The views of a scene show one set of named points, each view turned or mirrored, and shifted as a whole, with a little noise and some points left out.
In the rows, 128 means zero.

Scene 1
View 1
z977: [128 149 142  54 174 132 147 155 131 176  97 126 198 128 134 169 152 135
 137 130 199 119 135  85 141 114 121 176  58 189 103 194 173  90  76 142]
z782: [122 121 166  85 160 108 150 142 126 189 104 152 168 157 129 136 114 152
 117 118 213 132 112 111 111 139 115 158  71 158 102 127 162  92  89 171]
z980: [126 112 130  81 139  72 173 125 105 212 102 153 202 167 104 151 129 148
  62 115 181 143 110  93  92 127 117 128 103 128 110 128 154  82 114 185]
z47: [124  90 134  83 163 105 147 145  86 186 145 203 112 159  76 153 153 169
  96 110 153 103 107 112  72 113 111 104 126 163 109 112 159 129 116 145]
z954: [110  77 139 111 134 121 151 144 107 182 133 179 106 196  93 131  85 181
 108  86 167 138  91 139  78 155 118 116 125 117 133  94 165 122 106 174]
z709: [133 144  98  55 166 181 140 172 125 168 101 117 172 143 101 201 155 131
 146 103 171 107 143  89 148 120 136 158  75 173 114 214 192 105  73 114]
z374: [126 106 151  65 174 114 147 142 108 172 120 157 156 151 108 159 147 161
 122 124 172 114 125 102 114 116 114 149  89 183 109 156 161 103  94 155]
z816: [109 176 123  78 113 104 184 148 147 168 130 169 210 119 161 115  94 140
 102 141 192 177  82  84  78 116 126 161 100 156 129 138 143 111  89 185]
z264: [131  92  95 105 146 154 136 168  91 198 123 173 100 188  52 178 139 163
 105  68 156  94 116 133 100 147 125  93 123 113 113 124 189 126 106 123]
z114: [115 166 106  68 135 160 160 170 142 141 152 179 156 115 142 139 122 151
 141 130 164 144  97  94  91 102 134 157 107 185 133 164 160 140  73 141]
z316: [118 112 162  51 170 124 155 134 123 138 137 151 156 145 134 146 131 171
 140 138 162 138 121  88 113 107 118 169  95 202 128 168 150 110  88 163]
z606: [119 124 116  74 160 148 143 169 106 150 162 199 112 133 100 154 147 164
 134 119 145 105 104 104  85 100 122 128 122 187 117 146 165 150  94 128]
z444: [128 113  93  49 171 202 132 171 119 134 132 132 126 158  90 203 160 158
 164  97 130 104 141  95 139 115 138 150 103 189 137 219 188 130  78 107]
z889: [110 100 118  89 137 151 148 157 112 145 162 191  94 164 103 138 103 184
 133 101 142 137  93 122  72 129 125 123 137 155 143 126 160 149  97 154]
z222: [124 141 132  89 152 106 153 157 111 196 125 184 160 139 110 142 141 143
 101 118 196 110 104 108  90 120 117 126  93 154  97 122 164 113  98 150]
z988: [124 128 127 108 138 116 149 160 115 211 111 176 146 163 100 138 113 148
  99  93 203 120  97 125  92 147 121 119  96 118 104 105 173 109  98 152]
z931: [113 135 122 101 131 141 150 167 125 170 150 199 122 144 117 126 102 162
 124 106 180 130  80 123  73 131 128 126 113 147 124 107 164 138  89 148]
View 2
z114: [149 136 124 100 137  83  60 114 125  87 155 128  94  83 120 112 203 151
 175 121 188 131 134 165 128 132 126 159 111  96  91 163  85 130 168  95]
z988: [144 155 126 106 119 152 107 114 187  96 148  95 142 114 158 104 135 182
 122 121 135 142 123 177 106 105 137 107 144  89  79 128 112 110  92 101]
z444: [137 114  75 126 163  74  93 127 119 102 182 110 133 120 125  61 201  97
 151  90 152 136 138 137 130 138 122 171  92 122 179 173  86 104 141 120]
z816: [154 146 185 120  98  99  86 143 153  92 122 101 101  49 136 145 160 179
 178 137 148 180 133 185 107 143 123 145 123 101  38 142 101 128 142  80]
z222: [160 166 127 106 114 132  82 104 177 111 163 110 120 113 143 120 156 161
 125 127 122 142 126 174  95 113 138 134 128  91  85 135 100 103 112 102]
z606: [155 144  85  90 136 111  84  79 151  99 178 137 123 121 130 103 200 117
 136 140 149 118 131 166 120  98 140 161 106  99 101 170  83 143 135 108]
z316: [157  95 113 134 116  72  51 117 149  99 144 125 140  67 142 121 192 122
 145 116 123 150 132 163 104 147 157 163 109 108 103 159  85 107 137 119]
z889: [129 106  89  87 134 124 113  88 163  75 145 133 166 107 152  86 182 122
 141 147 156 130 131 175 139  94 147 139 118 105  72 175 105 173 118 104]
z782: [153 123 134 132 107 114  59 126 176  94 137 101 139  78 153 120 150 178
 127 104 124 150 124 170  93 137 154 121 137  92  88 132 102  78 108 116]
z980: [157 153 154 139  91 127 122 141 189 122 145  83 147  92 150 123 122 157
 126 125  75 191 125 177  86 130 129 135 125 112  80 124 111 102  91  96]
z47: [158 147  88  95 117 139 108  74 186 115 177 123 157 134 151 108 164 117
 106 151  99 134 124 172 101  83 151 147 114 102  93 156  95 143  99 111]
z977: [161 148 135 147 123  79  40 143 140 111 163  99 100  83 130 123 170 166
 143  86 133 151 131 153  89 160 134 150 115 100 132 129  89  50 136 114]
z264: [128 151  71  94 147 163 147  95 178  99 179 100 167 162 153  53 145 137
 110 117 135 123 126 159 124  79 123 118 131 103 130 148 112 128  82 112]
z374: [161 123 106 131 116  96  63 111 161 110 162 115 138  94 144 114 171 134
 124 108 109 144 126 160  94 130 150 152 117 101 118 149  89  88 119 121]
z931: [138 138 114  83 125 139  97  92 173  82 144 124 136 105 151 106 167 159
 138 143 166 127 129 182 126  96 142 126 134  86  56 153 103 152 118  94]
z709: [142 141 102 135 160  84  77 147 118 108 179  95 107 115 121  74 179 144
 155  69 164 137 135 134 113 150 113 153 108 106 182 143  90  63 139 115]
z954: [124 106 101 100 117 153 127  94 195  76 128 112 192 109 174  87 141 149
 113 134 135 145 124 185 120  89 154 107 141  97  63 154 120 152  81 111]
View 3
z316: [112 120 125 112  74  91  98  87 172 133 133 131 156 102 147  89 126 101
 148  91 100 140 172  94 154 129 151 147 126 152 162 122 165  92 106  80]
z977: [171 127 148 128 115  67  95  86 164 128 104 128 160  80 144  62 117  91
 128  99  85  83 133 115 176 116 152 181 131 130 158 109 177 101  95  93]
z889: [ 67 122 114 131  74 130 111 111 132 154 125 161 109 116 131 144 144 140
 126 115  79 160 156  78 140 120 133  96 111 152 155 140  95 134 124  83]
z47: [ 98 155 102 143  98  90 148 121 106 151 126 155 164 114 139 114 114 158
 139 116 102 155 136  72 111  90 142 108 134 129 158 139  92 145 100  93]
z782: [152 122 110 125 121  97  99  90 142 112  92 151 136  77 170  84 129 131
 134 112 104 117 137 101 159 125 155 172 125 156 159 152 130  97  88 101]
z264: [133 165 130 137 105 108 139 103 102 134 103 177 108 100  99 131 144 141
 115 137  92 136 119  61 117  70 119 112 114 119 139 122  43 170 116 106]
z931: [ 84 113 115 150 111 127 107 122 116 160 105 170 114 101 151 134 132 154
 118 119  70 129 133 102 161 132 143 116 116 152 163 157 103 130 110  91]
z374: [136 140 122 124  96  78 112  90 147 128 120 141 165  97 141  81 119 116
 142 103 104 130 149  90 141 106 150 153 130 135 157 120 137 108  98  93]
z114: [ 83 102 146 142  92 107  88 123 161 174 121 133 126 107 143 111 126 110
 113 100  54 107 148 120 187 138 144 123 121 138 161 118 167 126 122  71]
z606: [ 82 128 142 145  92  91 121 114 131 168 141 156 162 121 116 130 124 129
 129 100  71 142 151  94 146 112 140 105 124 132 161 112 129 147 121  85]
z954: [105 136  81 122  91 141 118 106 112 124  96 176  90  92 153 130 145 165
 128 129 105 161 140  63 124 111 133 115 112 158 152 174  56 122 101  98]
z709: [174 142 184 123  97  79  96  79 171 133 113 134 128  94  87  87 137  63
 112 107  71  86 137  99 172  92 129 161 116 113 145  64 148 137 126  97]
z980: [146 159  70 122  98  92 123 130 140 129  78 112 114  73 197  54 102 139
 116 132 123 112 117  79 128 103 140 159 139 122 143 158 115 115  75  93]
z988: [139 137 103 142 127 109 117 115 108 131  82 164 109  76 158 105 126 153
 113 130  93 113 113  91 148 107 139 145 124 140 152 157  84 132  92 107]
z222: [128 137 116 145 124  85 121 122 118 142 101 148 151  86 161  96 111 144
 122 119  91 111 119 101 150 109 146 145 132 131 162 143 120 128  92  96]
z444: [133 145 186 119  65  89 100  72 174 145 141 140 132 120  61 114 152  61
 124  98  71 126 161  81 153  81 119 127 108 116 145  57 141 143 143  85]
View 4
z606: [149  90 155 141 156  93 117 142 102 150 120 178 114 109 133 122 135 158
 141 125 119  92 182 147 101 181 151 161 117 120 133 120 117  81 181  93]
z782: [110 145 172 131 156  86 128 126 143 133 165 145 123  94 124 110 122 104
 153  92  94 129 173 135 164 147 127 132 115 120  77 117 118 128 142 159]
z316: [112  93 151 138 167 100 112 143 150 168 172 171 133 110 133 132 140 103
 168 109 109 111 161 147 143 163 144 190 115 108  88 130 141 115 180 126]
z47: [140 109 168 132 144 126 147 150  92 146 117 165 112 100 135 101 122 176
 160 107 126 105 202 160 109 139 122 137 139  90 138 113 126  74 130 108]
z816: [102 151 175 155 199  66  90  80 119 163 144 138  88 112  93  99  91  87
 178 139 107 143 175 135 180 157 140 166  94 120  38 131  96 116 169 107]
z444: [175  64 136 145 160 101 102 171 117 132 152 159 122  89 191 177 148 154
 150  81  68  77 158 128 102 187 205 193 120 138 122 127 142 121 242 128]
z977: [110 109 161 141 176  63  87 136 127 136 202 145 133 110 139 128 138 105
 133  92  69 130 177 142 173 146 160 132  94 122  73 114 144 135 208 161]
z222: [127 132 174 137 158  85 118 129 102 134 140 146 112 103 124  98 111 145
 143 106  98 126 197 147 148 139 133 111 110 109  99 112 117 102 155 131]
z988: [136 162 183 134 146  90 141 119 107 113 118 130  98  83 128  98 103 144
 153  93  96 131 189 131 138 146 132 110 123 123  95 112  93 108 127 142]
z374: [118  98 163 134 164 100 114 150 123 150 176 156 129 105 139 124 135 133
 152  94  94 119 184 153 151 136 142 142 115 100  98 115 148 111 176 146]
z264: [182 130 171 132 132 123 160 154  85 103  93 132  92  65 170 127 112 199
 159  76  88 103 191 131  90 151 156 126 146 127 139 108 105  96 142 134]
z954: [143 159 178 125 130 131 177 128 133 127  85 143  95  65 137 107 102 150
 187  98 123 116 170 125 111 162 118 158 153 119 106 122  84 100  93 126]
z709: [159  92 149 149 169  75  87 155 108 116 177 134 122  92 179 162 139 138
 137  75  45 106 169 126 135 166 200 151 103 141  95 118 141 138 243 155]
z889: [152 118 159 136 146 113 147 132 124 150  87 167 100  88 136 123 116 147
 175 124 127  91 163 131  93 188 142 190 139 128 118 130  94  89 144  90]
z931: [142 151 176 135 146  84 139 110 116 130  89 153  89  87 118 105 105 140
 156 119 117 115 171 122 112 184 135 144 123 139  99 119  74  97 135 108]
View 5
z954: [190 100 103 115 143  74 138  75  77  81 109  80 136 124 117 141 159  98
 209 178 105 100  69 158 167 127 142 111 156 149 106 131 152 114 139 127]
z114: [122  98 158 106 143  90 150 147 100 148  88 126 132 155 112  86 177 150
 185 199 101  81 126 160 126  97  53  78 110  79 152 148 130  93 201 140]
z977: [ 96 135 202 119 128 125 133 178 158 152  98 129 111 157 126 113 213 149
 155 145 106 118 151 161 161 106 121  95 117 110 170 173 138 102 183 177]
z264: [176 100  84 140 154  70 105  89 124  83  85  77 141 164 116 165 165  97
 174 127  91  97 114 151 154 122 132  93 129 137  83 120  97  93 140 145]
z988: [176  92 133 120 125 101 133 110 103  93  96 103 129 152 104 145 163 104
 194 152  96 105 114 180 170 108 149  95 134 150 145 145 153  91 175 175]
z606: [136 113 131 133 165  89 132 109 104 154 105 113 148 160 107 113 146 146
 165 172 106  78 125 137 117 110  78  92 119 100 129 126 108  88 155 126]
z374: [126 143 168 125 139 113 141 141 128 140 122 112 126 147 128 120 185 143
 157 152 111 110 136 141 145 112 129 111 140 120 145 159 139  96 146 147]
z709: [ 85 132 180 127 149 101 104 177 188 146  65 109 105 174 142 129 236 142
 142 129  91 117 158 149 166 111  97  82 105  89 121 158  95 109 183 164]
z816: [148  89 168  74  93  99 181 168  86 114 107 132 124 145 122  80 182 141
 209 194  97  95 136 186 138  78 102  93 124 102 186 186 190  78 221 176]
z931: [166  85 129 121 142  86 141  99  75 117  95 110 138 147  94 116 147 125
 203 194 103  85  96 169 149 110 100  92 128 126 143 134 145  98 180 145]
z782: [135 124 182 110 124 119 144 140 118 118 112 115 114 133 121 123 193 127
 185 164 111 116 115 172 177 112 146 109 142 138 165 167 170 105 170 167]
z980: [168 117 136  96  89 110 165 151 115  84 128 103 129 146 137 131 182 120
 178 129  94 110 154 164 140  86 174 111 144 136 156 180 178  63 160 179]
z316: [108 146 177 107 142 105 158 150 115 150 126 117 124 129 139  94 195 159
 165 182 111 104 121 134 132 115  98 111 138  95 146 167 145 106 156 128]
z444: [ 95 136 138 126 177  70 109 147 164 148  74  92 119 163 145 120 222 150
 138 146  92  97 133 122 132 123  62  87 111  68  81 139  69 114 155 115]
z222: [151 108 151 130 128 113 138 126 109 125 109 117 138 160 102 129 156 125
 174 150 106  97 140 170 144  99 138  99 126 132 163 148 146  76 171 171]
View 6
z980: [150 178 123 140 120  95 126 126 148 109  62 103  92 137  82 159 104 159
 104 145 135 167 135  99 149 149 116 108 179 140 114 180 109  91 135 163]
z954: [116 147 100 158 120 124 125 135  66  50  79 122 102 114  96 167 151 175
 136 196 197 143 154 114 166 158  95 126 159 115 107 177  75 120 136  98]
z47: [124 143  88 136 128 103 164 105 105  70  52 118 118 113 112 166 113 161
 169 173 158 112 140 112 162 147  71  92 150 110 121 121 100 103 127 108]
z114: [185  96 106 171 146 155 120 121 109 120 126 147  89  82 111 121  71 180
 132 147 177  74 106  99 155 167 136  93 137 146 167 121 105  78 142 104]
z977: [209 143 117 150 143 110 111  97 170 121 130 123  71  82 105 124  64 156
 106  96 125 123  84  83 101 130 113 115 146 136 138 132  88  69 118 113]
z816: [182 141 130 173 133 160 125 147 139 139 109 124  78 107  85 119  91 181
  99 152 153 129 105  99 169 172 180 102 172 166 152 183 131  65 168 127]
z444: [192  83  90 159 146 103  69  88  88  87 121 149  95  75 122 145  64 170
 135  94 188  63 129  89 102 154  55 107 101 129 162  77  47  95  77 128]
z222: [146 147 103 137 135 100 151 118 141  99  98 126  93  97 106 138  95 158
 126 164 141 133 107 108 149 135 108 103 151 130 122 143 109  98 144 105]
z889: [138 113  95 165 132 145 123 124  55  69  87 136 108  99 110 155 121 185
 160 179 208  87 146 112 170 172  99 108 142 125 137 136  82 106 129  93]
z374: [178 147 107 151 135 120 127  92 133  90  89 113  90 101 101 149  95 158
 144 118 142 116 116  91 121 138  92 109 153 116 130 131  81  78 113 104]
z316: [201 134 117 176 140 163 115  90 119  94  93 111  87  99 102 145  92 169
 156 109 153  93 119  85 128 157 117 109 163 124 146 133  82  60 112  97]
z988: [124 153 104 141 126  91 136 134 121  84 108 128  93 101  99 141 115 163
 105 183 163 159 118 113 151 140 105 122 149 128 109 169  91 120 148 106]
z709: [202 107 101 147 146  82  74  97 133 111 142 146  79  72 112 128  55 158
  98  95 157  98 101  89  92 136  75 114 109 140 152 100  60  93  93 138]
z782: [171 165 121 157 136 127 123 111 145  93 114 109  74  98  92 137 108 163
 115 137 143 151 105  93 127 134 125 127 163 127 113 173  82  85 132  91]
z264: [107 125  77 126 129  54 117 121  79  55  88 146 113  99 113 160 114 166
 122 185 191 125 150 120 146 139  43 113 120 118 112 125  65 144 114 126]

In a view up to two points have been moved. Name them for each view, in the order of its rows, or write none.
view 1: z977
view 2: z114, z444
view 3: none
view 4: z374, z931
view 5: z954, z709
view 6: none

Scene 2
View 1
z140: [112 135 152 130 147  62 107 129 145 103 124  75  97 105 130 153 179  82
 170 130 123 134 116 148 170  94 117  85  99 107 123 148 105 133  80 146]
z697: [114 124 142 102 133  83 136 110 133 107 114 102  74 121  83 158 145 107
 154 163 158  99  89 141 139 102 121 164  85 112  90 177  67 162  77 121]
z791: [103 125 111  46 109 104 137 102 125  97 122  63 118  90 172 119 183  84
 147 105 117 116  92 160 201 165 179 113  28 135 134  87  97 118 143 145]
z385: [133 170 138 149 147  17  97 133 122 140  92  80 145  72 106 139 172  91
 161 113 147 153 158 128 111 157 113 133 109 123 104 174 195 157  80 120]
z873: [148 130 146 111 141  83 110 130 111 153 132  80 116  77 125 164 159  64
 173  89 112 147 134 143 170 136 105  67 103 116 130 141 146 146 131 183]
z28: [110 143 151 147 162  42 110 174 134 116 145  90 108  93 144 154 180  75
 178 118 107 139 132 146 168  97 109  49 133  90 125 144 147 129  95 175]
z825: [156 123 155 114 141  79  93  79 136 147  93  38 128  85 105 169 163  65
 182  94 120 175 146 130 168 126  93  69  76 147 137 144 135 151 102 149]
z869: [148 142 149 130 145  54  94 102 139 149  95  52 146  76 115 159 170  70
 181  87 118 175 157 122 159 143  99  72  85 139 141 146 166 146 101 146]
z677: [168 137 160 149 157  52 101 126 121 190 104  98 125  82  63 191 134  73
 182  96 125 172 167 117 119 131  65  88 141 122 113 192 183 187 112 155]
z688: [118 120 115  30 102 131 147 108  93 105 143  99  82  98 149 132 159  75
 139 103 124  83  67 175 188 164 164 139  42 125 120 111  69 133 161 169]
z679: [ 89 149 128 114 132  54 134 166 125  85 145 124  75 112 135 127 177 106
 137 157 144  75  85 161 154 116 153 152  97  89  86 158  97 130  89 138]
z726: [167 139 178 160 165  74  96 160  94 142 166 113  61  93  85 179 153  76
 178 128 133 113 115 149 141  76  57  91 153  85  86 195 134 152  82 196]
z391: [179 130 149 118 141  58  95  88 119 189  85  69 147  76  67 183 136  73
 181  83 130 190 170 115 126 160  78 100 100 146 122 174 184 181 119 145]
z373: [ 70 151 105  71 127  79 151 176 112  79 161 119 104  91 192 106 195  83
 141 109 108  89  84 175 187 158 194 115  76  91 119  96 106 106 143 169]
z725: [122 116 108  40 104 101 148  89 125 136 100  91 117 106 108 149 132  87
 147 110 137 127 107 144 151 175 160 153  48 144 116 136  96 169 150 123]
z687: [121 148 133 111 133  44 116 100 140 131  84  63 145  84 120 138 170  85
 156 108 137 161 148 128 144 160 138 122  66 145 121 146 154 150 100 113]
z533: [115 116 130  82 123  89 140 114 131 115 117 112  80 122  92 155 138 101
 147 144 148 100  96 149 144 126 140 163  82 114  97 171  75 163 105 127]
z943: [129 127 134 120 140  44 123 125 157 178  89  95 148  96  89 187 137  84
 187  99 118 189 169 111 128 142 111  86 121 126 134 169 164 182 118 127]
View 2
z726: [108 175 163 178 158 138 160  92  85  80 160  85 151 183 162 127 172  78
  81 165 151 130 105 108 154  74  79 191  52  70 136 124 135 153 115 121]
z725: [146 154  90 122 160 132  45 128 164 142 141  67 171  95 179 142  70  64
 120  99 135 130  97 115  94 144 100 128 155 114 132 105 136  91  87 119]
z373: [142 145  79 147 241 160  77 158  96 138 179  58 124 195 227  59  78 118
 122 113 136 151  69  94 109  98 114 158 125 153  90 128 154  92 127 117]
z533: [131 151 121 142 168 135  71 116 134 109 178  71 141 110 197 130 120  66
  87 111 142 148 100  95  83 110  91 150 127  97 120 117 131 126  96 144]
z825: [142 172 148 108 105 151 137  71 110 136 125 144 159 120 152 118 120  67
  64 148 158 109  89 136 128 142 107  88 123  81 131  67 144  68  97 118]
z688: [129 143  87 126 222 139  47 151 136 132 128  54 132 114 221  79  65  93
 121  66 124 136 117 102 117 115 133 138 121 125 117  92 150  93  84 131]
z677: [134 196 159 143  81 133 168  66 116 121 121 119 206 158 100 175 144  56
  89 189 169  96  85 145 161 132  66 144  88  64 159  97 131 114 114  88]
z679: [136 150 118 166 196 147  88 128 112 101 215  62 130 160 206 123 137  96
  98 136 148 154  87  81  82  85  77 177 109 121 102 151 126 140 114 137]
z873: [128 175 137 132 147 146 140  95  97 130 116 112 162 165 158  97 107  81
  92 151 150 111  86 139 157 120 107 134  97  91 131  80 154  85 111 103]
z385: [154 163 125 139 113 161 147  80 123 133 192 122 173 165 124 178 158 104
 106 196 173  93  75 124 106 136  68 128 115 124 134 141 119 103 127  74]
z391: [146 182 138 115  79 138 147  68 134 142 117 133 201 124 103 178 125  65
  94 171 165  85  93 151 140 159  85 112 115  77 159  88 130  80 100  79]
z791: [149 142  82 112 205 166  60 135 118 147 157  86 124 125 219  75  63 103
 104  89 134 133  87 102  88 128 130 106 153 140  99  85 152  56 102 126]
z697: [128 148 138 152 150 127  73 103 138  92 195  71 145 103 192 156 146  53
  79 114 149 152 109  87  73  99  74 157 118  85 124 132 115 154  89 154]
z687: [161 164 111 119 125 158 109  88 127 143 180 122 164 132 149 145 121  87
  99 162 163 105  70 120  93 150  81 103 152 125 120 114 125  74 117 102]
z28: [133 174 145 153 155 151 155  94  60 122 168 113 146 210 182  84 141  87
  65 179 162 142  57 121 140  95  85 145 112  89 105 101 160 100 139 128]
z943: [155 189 134 134  78 133 128  82 115 143 134 116 207 163 120 159 118  49
  85 189 169 122  47 150 134 145  60 127 144  81 139 107 140  94 126 106]
View 3
z697: [ 53 114 101  75  30 141 148 149 120  90  88 146 153 154 123 124  80  92
  99 153 177 125 111 156  95 161 141  95 123  83 127  61 159 130 125 172]
z140: [ 87 102 158  72  66 146 143 134 154  77 117 152 169 119 182 150 128  86
 120 150 198 139 117 135 121 114 150 107 149 109 133 106 165 137 117 141]
z385: [ 96 125 134  62  69 156 135 124 130 113 118 136 137 118 163 149 154 120
 142 164 166 167 130 107  35 177 124 159 172 160  81 131 154 186 120 108]
z825: [ 85  81 163 109  90 157 130 101 143  72  83 149 118 116 170 167 149 102
 135 117 172 145  88 142  93 122 190 149 198 135  94 154 151 125 143 106]
z533: [ 67 116 105  88  45 135 141 156 123 112  89 146 156 148 129 124  87 101
 114 143 147 132 111 167 110 146 160 112 115  82 122  60 149 139 138 158]
z869: [ 98  90 164 102  91 158 131 110 153  86 102 146 125 105 177 170 160 112
 143 131 167 159 104 125  87 129 176 160 189 157  87 159 153 147 137  96]
z28: [ 98  91 191  82  61 143 134 155 186  75 147 150 183  97 221 148 158  90
 141 156 199 162 133 122 123 125 134 121 153 110 127 128 159 166 132 120]
z726: [ 70  80 178  82  23 128 135 193 159  67 139 140 192 148 206 113 137  77
 147 142 224 165 134 144  68 185 110 115 184  66 119 102 151 172 164 142]
z679: [ 92 133 114  49  53 125 148 175 135 131 121 146 185 141 164 114 104  92
 129 170 175 141 148 151 106 137 113  96 107  75 155  71 155 171 104 169]
z725: [ 76 124  93 120  86 132 132 144 123 146  66 146 120 134 113 141  98 116
 130 133  87 140  97 185 121 119 199 135 113 105 114  82 136 141 135 133]
z687: [ 95 122 123  78  97 155 137 107 125 120 100 146 122 116 152 158 137 121
 131 151 141 146 109 130  83 131 167 152 150 159  96 129 149 153 112 114]
z688: [ 96 119 117 116 118  95 134 177 141 156  57 152 147 154 151 117  86  87
 144 108 110 134 113 207 150  65 192 113 119  44 171  82 127 141 127 153]
z873: [ 98  82 180 120  83 131 125 153 171  92 108 144 151 120 199 141 155  95
 156 119 154 163 111 155 107 125 175 148 178 105 113 140 144 145 155 108]
z943: [ 79 101 161 118  41 171 120 119 158  78 127 149 132  92 168 176 165 117
 132 152 131 170  96 123  86 185 175 170 155 165  65 130 158 157 162  93]
View 4
z28: [ 76 158 103 127 159 173 131 124 127  81 164 198 158 120 118 151 161 123
 191 207 118  68  80 119  97 163  92 120  75 108 142  80 122 163  84  97]
z869: [ 96 132 174 125 177 138 150 121 133  94 146 206 136 138 135 128 163 112
 171 136 118  51 130  87 127 123  57 120 125  84 151  95 134 174 123  86]
z533: [ 88 131  80 144 169 128 127  83  72  70 106 116 167 114 122 157 131 153
 157 147 162  88 120 164 148 129 155 114 108  97 126 156 130 127 162 107]
z725: [ 96 107 108 113 174 111 126 114 110  65 104 109 139 110 123 163 132 141
 128 102 179  82 155 127 170 117 127 144 153 121 109 161 142 114 170  89]
z373: [ 42 141  67 115 169 171 102 170 112  54 140 129 138  99 102 195 157 156
 117 198 180  93  80 138 131 181 134 182 135 187  94 117 119  85  89  67]
z391: [145 126 193 142 165 113 139  92 149 114 122 183 132 148 127 135 152 108
 184 101 117  69 155  64 134  99  61  92 116  72 169 117 153 182 141  90]
z687: [100 144 149 136 189 149 130 122 104  68 122 165 149 131 129 117 167 127
 132 128 128  68 138 101 137 117  77 134 161  87 146 115 131 138 144  71]
z825: [ 94 113 170 117 173 125 167 119 120  95 145 203 130 141 140 142 152 113
 181 124 123  35 143 108 148 126  67 111 120  83 127 100 141 185 148 107]
z943: [144 149 130 121 173 133 130  87 153  74 130 179 167 121 131 124 142 106
 180 132 116  76 147  67 110  91  64 110 110  70 171 107 143 183 124  88]
z140: [ 64 143 102 127 176 163 144 118  86  74 151 189 157 116 136 147 161 134
 175 183 128  57  97 153 124 150 105 112 100  94 122 101 117 162 122 105]
z726: [ 97 149 124 181 140 156 123  89  93 118 138 163 157 136  96 172 154 144
 225 214 136  99  71 129  95 166 137  63  42  91 161 114 134 166  87 118]
z791: [ 29 107 109  93 183 140 139 169 106  60 138 146 119 107 128 175 153 146
 107 144 174  54 121 147 170 156 110 179 163 162  71 126 123 112 142  74]
z697: [ 86 128  83 159 175 136 137  73  45  78 107 126 170 121 124 145 137 157
 165 160 157  82 111 183 147 132 156  95 107  76 131 154 123 134 171 116]
z688: [ 44  92  95 111 158 115 134 143 106  82 119 111 117 109 114 211 131 159
 128 142 200  78 117 156 176 162 149 157 132 174  68 154 137  99 149  94]
z679: [ 69 156  78 163 177 168 111 112  59  62 119 122 172 116 108 156 165 171
 152 201 158 103  81 167 118 163 158 119 112 112 135 137 113 108 118  91]
z677: [157 142 165 156 155 122 133  75 146 120 127 185 149 144 113 137 149 112
 210 142 116  86 136  60 109 107  78  74  78  64 194 108 152 194 116  98]

In a view up to two points have been moved. Name them for each view, in the order of its rows, or write none.
view 1: z726
view 2: z533
view 3: none
view 4: none
